A landscape with many peaks, sampled at points; each row gives a point and its height.
A climber steps from a point to the highest of its 2 nearest points, and stops where none of them is higher. Distance is the straight distance between rows; heights are no part of it.
z198 (h 4.61): [-14 -19  21 -23  29 -21 -36  22  20   4   0 -16  15  -5 -23  16  13 -29
  51  -5 -26  -1 -36   8   1  -2   4   4  -5  23 -24]
z313 (h 2.54): [ -8  10 -12  25   0  -2  41  43  -3 -18   3  13  33 -30 -11 -10  -4 -14
   5 -27 -16  -1   7  -7   8   3  -5  -9  -5  19  30]
z18 (h 4.11): [-30 -19  -5 -11 -30  -3 -32   3  48 -44 -18   4 -13 -11   0  -5   9  -8
  12  -8   0  35  12 -17 -35  -3   2 -19  -3  -5  -5]
z397 (h 0.62): [-29   1   1   5 -20 -28   0   2  41  -7  -8 -17 -11 -14 -22   2  28  13
  11  -8  34  25  -1   1  13  28  -4   3  23  32  12]
z524 (h 5.66): [ 47 -33 -26  17 -18 -11 -27  18  14  -7  -6   6 -14 -15  29  19 -18  21
  -2  14 -21 -22 -10  17   5 -40 -16   3  -9  -2 -11]
z130 (h 5.60): [  2  -3  20 -19 -22 -16 -35  31   1  15 -12   6 -42   8  -6   9  -7   4
  19  15   6  -3  -5  38  12 -23  13  -3  14  19  17]
z602 (h 2.46): [ -4   7 -12  -3   3  13   8  16  49  24 -10  11  10 -35   3   0  -3  -7
  -3  21   4  12 -19   3  29 -33  20  -1 -20  22  24]
z469 (h 3.29): [ -8 -28 -12 -33  11  -5 -25 -14   7  -3 -11 -43  -3 -11   5  19 -13   6
  20  21 -37  -3   0  14  31  36 -14  15  -2   3  41]
z475 (h 6.26): [  5 -12   0  -2 -17   1  11   4   0  -4 -17  -6 -19  11 -14   3 -13   3
  22  15   0 -12  19  15 -34 -26  -8 -18   3 -24 -23]
z545 (h 3.48): [ 13  27  25  28  16 -36  40 -13  -5  14  19   3   3  26  12   7  -2  35
  14 -12  -4   9   3  15 -11 -18  -1 -25 -11  -7   1]
z306 (h 5.20): [-21   3 -15   8 -27 -13  11  -2  37 -22   3  -8  -5 -17  17  12  -1  18
 -19  -1  28  17  40  -1   4  48  -6  -1 -13 -15  49]
z675 (h 4.94): [ 15  10 -20  -8   3  29 -12 -21 -23   4  24 -36  -5  -2 -18  -2  10 -11
 -23   7 -11 -28  -8  -6  23  30 -19  41 -14 -12   8]
z815 (h 6.71): [ 17  -6   6 -19  -1  35 -17  17   3  30   9  36   5  -3 -26   1 -21  -6
  26   4   1  14 -39 -13  17  15  17  -1  61  13   1]
z679 (h 0.70): [ 10  42  21  19  -1  15 -29  23   7  -8  19  -2 -15  54 -27   4  14 -35
  32 -13  12   6 -20  -2 -13  12  18  17  11  22  -4]
z547 (h 4.57): [-12 -24  -6 -21  30 -20  -1  18   1   6  -1 -41   5  17  29  13 -37  21
  32  -9 -16 -18 -15  37   4  13 -14 -15   1 -17  22]
z932 (h 6.07): [ 16   9  -7   5 -29  20  20  22 -18   6   7   7 -41   9 -23   4 -41  14
 -14   9  31  10  34  27  -1  19 -12 -24  14 -16  51]
z107 (h 2.96): [ 13  -5 -14   5 -24  52   8   5  16   6 -10  24   0 -18 -28   1 -14 -16
  -1  35  11   9  -4 -15 -28 -31   3 -27  19 -14 -27]
z503 (h 4.28): [-36 -21   4 -26  22 -16  23 -15 -26  14 -26  -6   3 -19 -23 -25  20  10
   5  -2   3  -7  -8   9  38   5  -2  26  32  47  -4]
z721 (h 4.13): [  2  25  31  19 -26 -35  -3 -26  26   0  -7   3 -27  37 -18   6  15  13
   7  10  18  31  -1  -2 -22 -33   8 -10  12  12 -45]
z976 (h 5.07): [ -1 -31 -30   4  37  -1 -31  -5 -18 -17  -5 -39   4 -11  36  -7   5   5
 -10   2 -10 -29 -29  10   9 -20 -27  23 -28  -8  -2]
z353 (h 1.52): [ 12  11 -26  13   9  34  -3 -19  14 -31  -3 -22  -7  34  12  11  -2 -12
  14  -8  -9  -7   3 -22  14  15   5   7  -3  16  32]
z36 (h 1.62): [  5  13 -15  17  19   4  16  25 -36   3  16 -13  -4  -7  15 -16   9  21
 -50  -2  32 -17   0  -5   5   8 -23   5 -34 -21  17]
z414 (h 6.01): [ 12 -45  16 -14   6 -31 -31  11 -13   6   5  -9  -3  12  -4  10   6  31
  13  -6   0 -19 -31  28 -21  20 -19   2  20 -32 -45]
z269 (h 3.36): [-23 -26  -7 -62   4 -11   4 -38   6   2 -12 -42  14   0  20  10 -15  10
   4  18 -11  -7  12   4  16  39   1  27   9 -26  14]
z731 (h 0.39): [ 16 -20   2  10  14  -4 -27   7  24 -15  -7 -35 -21  30 -34  14  33  11
  23   0  14  -4 -33  -9   5  21  -4   4  -6  11 -30]
z466 (h 2.09): [ 10  27 -20   2  -6  17  23 -43 -38 -31 -23  -1 -11  11  16 -15  -9  15
 -12  10  -3 -21  11 -21  24 -25   0  21   6  23  -1]
z224 (h 5.57): [ 30 -31   4  43  21 -22  -6  -1   0 -32  -1 -26   7  21  20   4   4  27
  29 -18 -17  10 -41 -21  -5 -19 -18 -17  -3  13 -22]
z352 (h 3.44): [ -6 -20  10  -2 -18 -29  22  -4  40  10  -1   5   0 -38 -15   8  11  15
   8   6  -5  36  25   1 -17  25  10 -25  -3 -20   6]
z465 (h 1.28): [ 16  -6   5 -13 -10  15  -8  -5  -6 -18   6  -1 -20  27 -15  19  17 -14
  15 -12 -24 -20   9  -8   6  44  11   3  -5  11  24]
z575 (h 6.63): [ 14 -27   4 -24  -4  20 -13  11 -19  -2  -5  15  -2   0 -22   8  -6 -40
  14  -6 -30 -19  20  24 -50 -12   3 -17  -2 -23 -33]
z838 (h 5.72): [ 32 -21  12   1 -11 -25 -40  14  12  -1  25 -18  -3  18  -1  31  -2  41
  17   4  12 -11 -41   8  16  34 -18  26  20 -21 -33]
z563 (h 5.44): [ -9 -34 -22   5  18  -2 -23  -1 -20 -27  -9 -20  -2   1  30  -9  -7   0
 -15 -12  -2 -25   9  20 -15 -17 -17  -9 -46 -35   9]
z246 (h 6.15): [-16   6   8  -1   0  13  -8  -1  38  -3   3  26  26 -34   8  -9  17 -34
   0   1  -4  39 -33 -47  14 -13  15   8  11  38  -8]
z961 (h 3.61): [-26 -24 -23 -34   2  -5   4 -29   8 -13 -15 -13  16 -33  36  -8  -8   4
 -22  -1 -15 -14  30  -2   7  16 -11  26 -21 -32   9]
z837 (h 1.87): [ -1  32   3  14   2 -23  21 -23 -42  -1   9   0  21 -11  11 -27  14  12
  -4 -33 -18 -23  11   4  16  -2  -8  36   3  16  -2]
z605 (h 6.48): [ -2  10  16 -11   1  13 -20  14  33  25  14  28  12 -11 -30   5  10 -25
  28   4  -1  25 -32 -25  14   2  28   3  30  30 -20]
z410 (h 3.19): [  7  -8  14  10 -16 -15  24   6  -4  32   3  37  -8 -34   3   1   1  21
 -19   3   1  15  28   0 -18  14   3 -24   1 -15  16]
z379 (h 5.70): [ -2  16  -5  18 -43  16   3   8  14 -16  17   6 -34  -2   9   5 -33   8
 -21   8  36  25  43  -5   4  36  -8 -23   1 -13  65]
z63 (h 4.83): [  2   3  26 -31   9 -13 -26   4 -10  20  17  -5  23  -3 -29  14  24 -23
  29 -11 -45 -19 -19  17  12  17  11  28  16  14 -26]
z481 (h 2.98): [-16  35  39  50  30 -40  46  -1 -30  14  12  27  11  21  10 -12   3  10
  -7 -26   7  33  15   9 -30   2  13 -42  -4   4  12]
z542 (h 5.02): [ 26 -19  10   8   8 -19 -30  27 -41   1  25 -10 -40  18   3  -2 -19  14
 -21 -11   2 -27  -8  46  24 -13 -23  12  -4 -12  32]
z617 (h 2.28): [  5   6 -12  -5  12  21  18 -22 -48 -17  -5   5  -8  30  19 -15 -29 -11
   8 -12 -12 -37   5  -8  -1 -15 -12  11  11   8   1]
z338 (h 0.80): [-30 -22  -1 -24  -9 -27  -5  17   7  -8 -16 -34 -21 -26 -35   0  21   0
  -3   8  15   6  12   7  46  34   9  13  13  25  39]
z140 (h 3.05): [ -6 -31   1 -53  19   0 -25 -12  19  37 -18 -25 -17   9  -3  16   6  -2
  -6  55   1 -11  -6  32  15  -7  10  22 -11 -12  -8]
z957 (h 2.63): [ -6 -16 -18 -21  -5  37 -11   7  45  32 -19  -5 -13 -16 -22   2 -11  -7
   8  42  27  16 -11   8   3 -17  20 -10   5   0  14]
z896 (h 1.35): [  6   3 -19   8   3  -8   6 -21 -29 -10 -10 -13  -8 -14  30 -24  13  26
 -40   7   3 -26  12   6  19   0 -17  13 -34  -4  28]
z606 (h 3.21): [-24  -8   0 -49  23  -1 -19 -25  26  17 -30 -25   2  -1 -16  11  24   2
   8  36  -2  -1 -27   2  40  -9  21  29   5  20 -21]
z450 (h 2.78): [  7 -42 -19 -20 -14  33  -3  -5   5  17 -27  12  -9 -34 -35   0   9  -9
  -6  28   2  19  -4 -17   8  -7  14 -14  11   4 -11]
z395 (h 3.79): [-27 -27   4 -24  16   2  40  -8  -6  15  -8  11  24 -39  -1 -20  -2  -3
  -3  11   1  20  -6 -20  -8   3   0 -11  28 -14 -30]
z152 (h 4.39): [-22  -3  25 -10  11 -36 -51  22  30  13  24 -18  19   8  -5  -7  18  -7
  20 -12  -2  -5 -50  13  25   3 -13  28   3  19 -26]
z451 (h 3.37): [ 14 -18  22 -31  10 -11   4   4 -38  57  -7  24   2 -22 -19   2   9 -11
 -41  19   3 -26  17  44  -1 -12  12  19  10 -20 -27]
z764 (h 4.81): [ -1 -17  10   0 -13 -21 -11  22  10   5   6  32  -3 -45  -1  -1  17 -18
 -16  -5 -12  11  18  24 -38 -25  14 -24 -35 -20  -7]
z919 (h 5.39): [-31  -3   1  11 -10 -22 -18  10  25 -10  -1   8   9 -27   4   2   7 -21
  -6 -23 -19  10  42  42 -38 -14   3 -25 -56 -25  20]
z47 (h 3.18): [ 24  20  22  41  42  -7  43   4 -10  -5  20  16  40 -12  -1 -10  17 -13
   2 -11 -27  24 -13 -23   0 -18   9 -27 -20  10   4]
z485 (h 1.64): [-20  20 -10  -1  11  -6  24 -17 -17  -9  -9  -8  39 -12  24 -19   7  -5
 -19 -19  -3 -17  15 -13  -3 -23 -10  24 -24  -8  -9]
z947 (h 2.13): [-24   5  -5 -24 -17  13  -3 -30 -24 -15 -11  18  -9 -16  51 -25  -7  -2
 -43   7  10  -7  31 -17  24   9   7  20  -3  12  46]
z705 (h 6.34): [ 15  -2  -6  -5  13  38  30  24 -29  25  15   3 -17   6  -6  -3 -39   8
 -19  27  20   7   2  25  15  10 -13 -14  19 -28  37]
z445 (h 1.75): [ -3  17 -21  29  19  28   4  18  27 -19   2 -14  14   8  36   1  -4  -8
   4   2  -4   2 -16 -14  15  -2  -8  -7 -24   1  47]
z248 (h 1.51): [ 39 -17 -10 -11 -34  13  -3 -12 -31 -15  -9  11 -11 -34 -42  -3  30   1
   5 -14 -40 -17  11 -12  11  25  -6   2   8  23  -7]
z79 (h 4.63): [ 28  27  24  12 -41  -6 -18   5 -13   2  17  18 -40  31 -14  11   5   3
  -6 -11  27   4  26  -5  -4  45   2   5  15  -3  18]
z634 (h 3.00): [ 16  11  15  12  -6 -10  31 -10 -29  36  34  21  36  -3   9  21 -15   3
 -13 -16 -19   2  34 -17 -29  20   7  -4   7 -47 -34]
z848 (h 4.33): [ -7 -28  -1 -13 -17 -25 -50 -10  16 -28 -14 -18 -34   0  10  17  22  20
  -9  12   6  -3  10   1  16   4   2  18 -18  10  15]
z766 (h 5.45): [ 29  12  11   0   4 -13 -45   8  -3  23  37 -18  -3  23  -5  16  15  15
 -10  -8   3 -24 -36   9  24  19 -16  41   2 -21 -12]
z169 (h 3.76): [-28 -11  16   5  24 -11  -6   2   4  12  -1   7   4   4  16 -12  30  -8
  -1  -4  13  24 -22   4 -19 -23  12 -24 -22   1   1]
z726 (h 2.43): [ -4 -12  -9 -10  -5  41  13  -6  -2 -17 -23  24  -6 -19  19  -3  -9  -2
 -19   9   4   3  13 -28  19  -3  15  -7 -14  17  41]
z884 (h 5.58): [ 10  -4  -9  -2  13  29 -18   2 -26  -3  10   7  26  -6  -5  -3  15 -21
  -9 -13   2 -11 -19 -16 -23  -4 -12   0 -19 -23 -38]
z301 (h 0.21): [ -4   5   6  24  11   2   1 -10  34  -6   2 -20 -17  25 -25   4  43   4
  10   4  44  21 -21 -31 -15  37   1  -2   1 -10 -32]
z156 (h 2.32): [ 14   9 -35  47   5  12  48  12   5 -49 -23  -8  28 -22   4 -14  -6  -9
  -2 -23 -13   1  11 -16  23 -28 -19   6  -4  28  22]
z970 (h 1.27): [ 22  -7  18  -5 -13  -4  25   0 -20   2 -16  20 -14 -21 -40  -5  41  -7
  -6 -13 -25 -19  25  11   1  16   7 -18  -5   8   7]
z589 (h 4.30): [ -6  -9   8  -2  39 -15   9   4   1  25  18  -9   9  20  35   5 -22  21
  19  -7   2  -3 -15  50 -11 -10   1 -35 -15 -27  23]
z245 (h 2.71): [  1  28  16   4 -16 -10  23 -23  -1   2  10  13  27  19  13  18 -15   0
   3 -15 -31 -10  22 -18 -17  -2  13   3  -7 -17 -26]
z76 (h 5.11): [-43   4  12   0  -8 -24   9 -35  29 -34 -12  -7  17 -10  11 -16  27 -17
   0  -5  17  33  -6 -49   2  22   0  38  36  20 -39]
z329 (h 4.80): [  0 -38 -22  -6  19 -15 -26  -1   3 -19 -16 -35  11  -1  45  -4 -40  11
  27  -9 -18 -21 -16  19  -1 -27 -22   0   2   9  -1]
z343 (h 3.39): [ 21   2   3  -7 -23  16  19  10 -34  17   5  41  -4 -11 -19  -6 -14  10
 -22  -2  21  -6   2 -12   9   8  -6  10  31  -7 -12]
z921 (h 3.24): [ -7   0  31  17  32 -23 -14  -9  -5  24  14  29  -6  28  38 -13  10   5
 -12  -4  21  29 -24  -8 -35 -23  11 -40 -20 -21 -29]
z342 (h 2.89): [ -2 -23  -1 -29   7  -9   4   3  16  30 -21 -13 -17  -6 -12  10  -7 -15
  -6  42 -14 -25  18  62 -16 -21  16  -5 -13 -15  -2]
z242 (h 3.54): [  9  11  16 -24   6   5  19 -12 -28  52  -9  38  -5 -18 -22 -19   0  -1
 -34  21  12 -15   8  -4   9 -11  10   6  36  -5 -24]
z237 (h 2.26): [ -6  24  -2  21  14   5  23  14  22  33   0  18  19 -32  -6  -3   9 -18
 -27  14   6  22   4   1   5 -12  11 -21 -27  -2  22]
z446 (h 5.18): [  5  -9 -19  -6  16   5 -47  -6   0  13  36 -41   1  -3   6  -3  11   6
 -28   8  16 -18 -29  -3  30  27 -17  35 -16 -21  -9]
z989 (h 5.53): [  6  21 -27 -14  -8  35  11  16  24  12  18 -21   8  16  -9  25 -48 -18
  23   6 -12  -6  17   5   6   8  -4  10  -2 -22  30]
z74 (h 5.06): [ 18  33  18 -31   8  -1   3  -3   7  37   9   5  10  17 -25  13   2 -13
  19  -1 -24 -28 -11  15   3 -17  21  25   8  10 -30]
z73 (h 2.10): [  3  35  22  44  -7 -32  41   8 -27   0   9  23  17  27   1 -14  -1   5
  -1 -33   3 -10   4  -2  -3   8  -7  21  14  15 -10]
z913 (h 5.55): [ 14  11 -11  -7  26  52   7 -43 -11 -15 -10   9  33  -8   8   3   2 -20
  -6   7 -35  -5 -18 -42  -8  -3   4  -7 -15   0 -12]
z51 (h 3.72): [  4   3   9 -21  17  21   8 -14  -6  24  -9  15  -2   0  -8 -16  11  -6
 -14  21  18 -13 -24 -16  24 -31  15  22  21  24 -23]
z37 (h 4.59): [-14  -7   5  -2  10  -2  -1 -13  23  -9  14  -6  -2  10  26   9  14   2
   0 -11  18  18  16 -20 -14  60  10 -11 -18 -23  21]
z708 (h 4.32): [-14 -13  22 -10   1  -8   8  -4  -2  15   6  23  21 -56   2  -1   9 -25
 -36   7 -10  35  36 -10 -32 -14  18 -30 -16 -30 -17]
z821 (h 3.45): [ 19   3 -21 -20   5  32 -20  27  21  35  14  16  13 -19  -2   8  -9 -30
 -13  26   4  -3 -10   6  -6 -20   6  -3 -12 -26 -21]
z807 (h 3.95): [ -8 -34 -17 -17 -30 -23 -16 -20   3 -31 -17 -12  -3 -14  30  11   7  35
  -6  -7  -8  -2  20 -10   5  15  -8  15  -8 -14   7]
z846 (h 1.05): [ 34  -2  25   0  -1  30 -46  11 -15  -3  24  13 -41  28 -23   8  21 -24
   1 -10 -15 -13 -10   1 -14  23  15  -2 -14   8   8]
z599 (h 4.38): [ -9  16  21  23   7  -2  15   2  12 -15   6  19  -5  15   6  -7  26 -19
   3 -15   5  16 -10 -14  -7   4  11 -12  -6  31  24]
z285 (h 3.98): [-20 -10  12 -12   7  -9  14 -22 -24   5   2   5 -15   9  42   5   8  19
 -16 -10  15   3  26 -15   2  75   0  -6  13 -10  45]
z388 (h 4.58): [  4  18  12  52 -20 -36  -7  12  25 -13   4   0 -16  15 -21 -23  25  10
   6  -5  27  28 -17  -2 -20 -22  -2 -13  -6  21 -19]
z94 (h 4.71): [ 12 -28   0  -9 -20 -23 -49  15 -26 -29   1  -8 -43   6  11  -6   5  19
 -21  -1   7 -22   1  20  24  -3 -19  17  -9   3  20]
z106 (h 5.27): [ -9  14   4 -16 -30   3   4 -11   7 -19  -6 -14 -15  22   7  35 -22  21
  29  -2  -6  -2  26   4  19  18  17 -15  29  21  31]
z326 (h 5.31): [  6  37   9 -18   9   3  13   6   8  28  18 -25   0  26  -4  10 -16   0
   8   7  -4 -26  13  11  20   2   2  20  -5  -6   9]
z827 (h 6.00): [ 33 -25  -3  29  -4 -23 -32   8  17 -23  -1 -10   4 -11  23  20   1  27
  19 -18 -35 -14 -23   0   8 -27 -15 -10 -17  21   8]
z66 (h 5.92): [ 10  -4 -13 -16  -1  43   9 -12  16 -10  -4  -7  26  -9  -2   6 -10  -9
  22   4 -17  -3 -14 -38  -6  21  -5   9  18  -8  -8]
z698 (h 5.94): [ -1   3  -3  17 -40 -14 -25   8  15 -10 -13   0 -39  23  -5   5 -15  24
  13   6  25  10   2  12  10 -23  -1 -18  14  27  17]
z917 (h 3.14): [ 20  17  -6  12  14  56   7  20  -1  28 -23  31  -9   1 -13  -7 -11 -13
 -13  43  14  13 -22   4 -15 -37   6 -33 -13  -8   5]
z467 (h 0.99): [-10 -24  12 -37 -14 -22   7  16 -11 -11 -19  -4 -13 -28 -38  -7  26 -10
   6  -5 -20 -11  32  10  24  47   0 -10   4  14  38]
z439 (h 3.30): [ 23   1  -5  -3  32  38  -2  33  -6  55   8  28  -4 -24  -2  12 -14  -4
 -26  41   5  -5 -16  32 -10 -26   9 -25 -19 -19  -6]
z447 (h 5.71): [ 18   1 -25 -23  -5  35  20  12  26   5  -8 -20  34 -15 -15  15 -41 -15
  33   7 -35 -17   2  -4  10 -12   0  16  13  -3 -17]
z261 (h 5.99): [-29 -10 -10   3  15 -12 -13   6  13   0   1 -16   4  -5  16   6  -8  -7
 -17  -8  15   3  22  44 -41 -15  -1 -28 -61 -53   0]
z417 (h 4.64): [ 16   9 -10 -19 -26  11 -29 -16  -7  -2  37 -19  20 -14  19  17  -5  -5
 -18  -9 -33 -26  24  -6  11  33 -11  41 -28 -22  15]
z340 (h 6.39): [-14  14 -19   3 -18  -3  13  -7  11   4 -17 -10 -27  23  16 -10 -40  17
  16   8  21  -7  21  42 -19 -15  -7 -16   8 -17  13]
z558 (h 7.00): [ -1 -12   7 -13  11  20  -2  11  -9   5 -14  17   0   2 -25  -4   5 -38
  33 -10 -31   2 -18   0 -35 -19  11 -31  17   8 -26]
z493 (h 3.88): [ 13  -6  22  -3  13 -24  19 -28  -1  16  -6  13 -23  31  23  12  -9  36
  10  12  -7   4   3  32 -24 -10  -2 -43  -5 -19   4]
z497 (h 5.00): [ 10  28  21  10 -30   3 -19  13  13  27  33  11 -29  20   2  16 -26  20
  -1   1  37  30  -3 -12  13  66   9   1  46  -3  21]
z943 (h 3.47): [  4 -36 -13 -32 -13  11 -33  -1  24 -12 -21 -24 -12 -12  -5  33 -20  -1
  36  20 -28   6   3  14  -2  18   5 -25   3   2  26]
z373 (h 3.73): [ -2  36  31  25  -3 -26  25 -31  18  25   8   6  -2  26 -20  -9   3 -10
   0   7   1  23  23   0 -35 -30   7 -16   0 -13 -33]
z912 (h 3.46): [-14   1  -4  -8   6   4 -20 -37   1 -10  -5  -9  -5  10   2  -7  21  -4
   8  11  -2  -5 -22 -15  24   1   3  20  -3  29 -14]
z713 (h 2.79): [  9 -30 -11  -5 -13  16   6  -7 -13  -1 -26  23 -24 -25  17   1   4  23
 -31  24   9   4  20   7  -2  11   7 -30 -11 -16  34]
z632 (h 2.61): [-14  14  10  41  -1 -35  13   3 -27   5  21   2  15  18   3 -17  -2  18
 -15 -34  36   7  -7 -13 -37   3 -22  10   4 -30 -45]
z307 (h 4.96): [ 12   3  -3 -11 -33  -6   8   0  -9   3 -19  -8 -13  25 -42  32 -17  31
  25   9  17  -8   9   6  24  12  -3   3  53  22  -1]
z158 (h 3.51): [-17  15  23  -2   7 -10  30  -3 -16  28   6  14  -2   0  18  -2 -15  16
 -12  -5   9   0  21   5   1  29  15 -13   3  -3  38]
z509 (h 1.82): [-33   4 -11 -30  17  19  -7 -43 -44 -16  -2   7  -3  -3  43 -35   3  -5
 -32   8  11  -2  -1 -33  -7  10   6  19   0  -2   9]
z694 (h 5.50): [-32 -10   2 -10 -23 -24 -33 -24  26 -46   1  -9  16 -27  15  11  29  15
  10  -6 -10  33 -14 -40  18  38   4  32  29  44 -21]
z865 (h 3.23): [  5   4   6   2   7  -4  12  -1 -46  42  19  36  17  -3  12 -13 -26  10
 -25 -19  21   9  13 -24 -14  29  -9  13  32 -28 -35]
z979 (h 4.44): [-32  -9 -18 -20 -30  13 -25   2  24 -60 -33  -8  -2   7  -2 -15 -13 -26
  26 -15  21  20  14 -28 -22   1  -6   4  28  14 -13]
z839 (h 3.97): [ -1  -6  11 -10   0   0  34   9  -4  14  16  26  36 -36  -8   2  -7 -29
  -1 -14 -35  28  32   5 -40 -14   3 -31   8 -16 -20]
z384 (h 3.90): [  3  -3   0  11   4 -52  17   8   4 -20   3 -40  25   5  -4  -3  -4  17
  20 -35 -14 -19   2  15  -9 -19 -26   7 -21  -3 -31]
z906 (h 4.74): [-35 -10   9 -35  -7 -16 -12 -18  21 -49 -15 -24  16  17   1  -7  -1 -12
  26 -14   6  11  -4 -30 -12  14   3  18  33   9 -46]
z750 (h 4.48): [ -8  -6  -6 -28 -21  -8  22 -22 -19   6 -28   1  10 -29 -32  -4   1  20
  12   9  -3  -7   3   0  34 -14   8  11  54  39 -20]
z134 (h 3.50): [  1  55   9  29 -10  -3  44   1  -6  30  11   6  35   1 -36 -10 -22 -20
  -4  -2 -11   7  33   6 -30 -25   0   4  -4 -18 -29]
z654 (h 2.86): [ -6   8   5  48   2 -11 -12   2  -3   1  23  13   5  24  15  -7 -12  12
 -11  -9  26  25 -25  -2 -52 -33  -6 -19 -17 -34 -44]
z631 (h 1.93): [  2  29 -10  18  23   8   9  17  13  14   3 -12  16  -9   2   7  38  -5
 -46  10  19 -15   3  -5   3  -7 -13   2 -54 -18  12]
z463 (h 7.62): [ 10 -11  16  -9  35  20  33 -21 -24 -10  -9  11  17 -12  -6 -13  11 -19
  15  -5 -41   7 -11 -19 -13 -34  10 -26  -2  11 -25]
z249 (h 0.46): [-10  16   6  15   1 -32   7  16  42  19  -2 -15 -12   2 -14   7  31  11
   0   8  34  11 -14  15  34  -5   5  19  -6  24   9]
z804 (h 3.71): [ -2  20  14  39  17 -11  50  -8 -13 -31  -8  34  16   1   9 -11  29 -21
  18 -24 -28  22   5 -21  -2 -15  16 -19  -1  32  22]
z399 (h 4.27): [ 29  30   0  12 -37   9 -20  -1  -3  -2  14  16 -22  27  -4  13   2  12
 -22  10   7 -18  18 -12   7   1  -4  28  -9   3  -2]
z181 (h 5.83): [ -3   7   2   1 -27  -5 -13 -26  33 -14  21   6  36 -33  19   8  14  -5
   3   2 -28  29 -15 -47  23  -2  14  29  15  37 -17]
z333 (h 5.98): [-17  23   5  11 -11 -10  24  -8   2 -13   3  -4 -19  61  25   3 -36  28
   6  -5  43   8  19  10   0   2   2   2  24  -2  18]
z341 (h 4.01): [ 28   4  -4  -6 -26  10 -39   9 -15  -6  15   9 -14   5 -12 -10  11 -12
 -18  -8 -12 -33  -7  -4   7 -17  -7  45 -15   8 -29]
z680 (h 4.14): [-21  13  -2  13  10 -50  -9  32  20   0  30 -27  28   7  -3  -5   3   6
  23 -27  10  -4 -22  26   9 -28 -17  19   0  -1 -29]
z91 (h 5.93): [ -3 -24  -7 -13   9   0 -10  -3  -7   1   4 -13  -4  12 -11  -8   4   6
   2   2  10  -9  -8   6 -16   2 -12   1   6 -31 -34]
z231 (h 5.62): [-10   3 -12   3 -11  21  15  -7   8 -11  10 -25 -29  40  17  20 -36  17
  13  13  30  22  15   4  23  23   6 -11  30   7  45]
z235 (h 3.70): [ -8  34   0  18 -15   0  17  10  -1   4  14  15  37  -6 -18   4 -26 -46
  15 -17 -34  16  36   9 -46 -25  13 -22 -15 -21 -19]
z809 (h 6.93): [  6   1   2   6   3  27  11  33   8  29  33  26  24 -17  -6   4 -29   6
  32  -4  -5  21 -31   4   4  24   2 -23  30  -6   8]
z574 (h 0.86): [ 19  13   6  12  18  40 -31  10  -7 -25  19 -10 -10  51 -30   1  20 -45
   5 -12   2 -12 -32 -14 -11  19  -5   5 -14   6  -1]
z668 (h 3.75): [ -8   5  -5  -8  -6  29  -5  33 -11   1  -3   8  -7 -12  -5 -20 -11 -37
 -25   8   8 -30   2   1  19 -37   0  14 -21  12   5]
z165 (h 2.15): [ 18   0 -34  60  -4   8  41   4  19 -27 -21  13   9 -14  12  -7 -11  18
   9   8   6  12 -12 -33  26 -44  -4  -7  11  41  13]
z841 (h 2.35): [  6  22   5  41 -16 -22  -1  22 -20 -16  22  -6   3  24 -14  -2  21   4
 -10 -37  13 -26   6  -1 -11  13 -15  25  -7 -12 -20]
z182 (h 1.96): [  1  12 -22  41  -3   8  15  19  23 -19  -5  23  19   4  49  -6 -22  11
 -14   8  14  19  -7 -23  21 -28  -3  -4 -11  17  35]
z115 (h 1.90): [ -9  -7 -32  -5  -6  19  45 -30 -23 -27 -32  -5  -7   6   3  -9 -13  17
   5   2  21  -1  24 -10  20  -3  -3  -3  36  22  11]
z287 (h 5.23): [-11  -8 -33 -14  31  25 -37 -20 -24  -3   2 -17  29 -29  23 -19  12 -18
 -14   3 -19 -16 -36 -12  -6 -13 -14  26 -25  -9 -24]
z755 (h 5.08): [ 13  -6 -13  22   7  32 -19  -8 -16 -26   1  23  12  -1  27   5  14  -5
 -21   0 -19   0  -3 -29 -22  -4 -11 -16 -32 -13  -4]
z939 (h 4.72): [  5  -3   5 -20   2 -11  28 -22   6   7 -32 -25  -6   5 -39  10  13  14
  12  11   7 -20  10   3   8   7   3   8  24  13 -20]
z681 (h 5.29): [-20  22  -3   7  -5  20 -10   6  25   4  20  -7 -33  31   9  10 -16 -11
   1   8  46  39   4 -22   0  51  13  -2  23   5  46]
z432 (h 5.30): [ -2   1  12   0   0 -22 -28  52 -18  -9   3   3 -28  14   0  -9 -13  -2
   6 -19 -10 -27   4  56  13 -38 -12  -6  -9  21  17]
z687 (h 3.74): [-14 -35  -5  -2 -16 -15 -16 -11  43 -20 -31  -3 -14 -23 -27  19  13  10
  21  10 -15  30  18   3 -18  10   7 -37  -5   2  10]
z486 (h 0.54): [ -9  20  20  14  10 -11 -34   6  19 -22  -6 -23 -15  52  -4  13   5   7
  37  -4  21   3 -33   0   5   8  11  11  12  34 -19]
z440 (h 1.36): [ -1  14 -17  -3  37   3  13 -40 -45   2 -14 -16  10 -20  12 -24  28  -6
 -48   1 -15 -28   9  12  12  -4 -10  26 -42 -13   0]
z526 (h 5.09): [ 17   5  -3  63   6 -21  -1  11  12 -36  11  -9   5  32   2  -3  32   5
  24 -18  -1   9 -36  -7 -12 -12 -10  -4 -11  26 -10]
z969 (h 1.71): [ 16 -22 -20 -12  -9  28  15 -38 -39 -28 -37 -13 -11 -14 -22  -2  12  12
  16 -10 -16  -4  13 -22   4  20   1  -4  23  20  -1]
z390 (h 3.12): [ -7   2   9 -23  12 -12  11   9 -25  38 -16  12 -10 -15  -9   1  10 -18
 -26  16   0 -17  32  48 -24 -12  20 -17 -31 -23   1]
z132 (h 2.47): [ 10  27   0  10  -5   6  28 -15 -20  -7   2  34  14  44  27  -1 -47   7
   3  -7 -21 -23  11  -8 -16 -34   9   6  -5  -5  -5]
z142 (h 2.82): [  6   5   3  22  30  -1  27   8 -19   2  20  14  53 -33  19   8   4 -12
  -3 -27 -32  -2  -7  -2  11   6   3 -12 -23   7  21]
z612 (h 3.59): [ 14  22 -21   2   8  28 -28  32  -6  21  20  -2   6   1  -4 -13 -28  -9
 -34  20  15 -22 -11   4  13 -40 -16  32 -17 -20 -28]
z973 (h 5.54): [-10  12 -14  30 -27   2 -14  23  32 -36 -21   9 -31  15  19 -21 -31   1
  26  -2  17  16 -11   3  -8 -53   1 -25  -4  30  23]
z336 (h 6.65): [  6  -3  -4  -3  24  22  28  35  -8  33   9   9  -7 -15 -26  -9  -8   6
  15  -2   5   9  -8  18  -1  18   1 -36  19 -18  16]
z449 (h 4.03): [-31 -22   2 -28  25  -8  27  -6 -26  24 -26   2   3 -25  -9 -47  16  -6
 -19  -1  31   7 -10 -12   6  -5  -6   2  38  16 -20]

Where does a climber stop that starts at each point below?
z269 => z698
z36 => z340
z481 => z261
z384 => z66
z731 => z599
z440 => z599
z469 => z809
z947 => z809
z821 => z340
z449 => z340
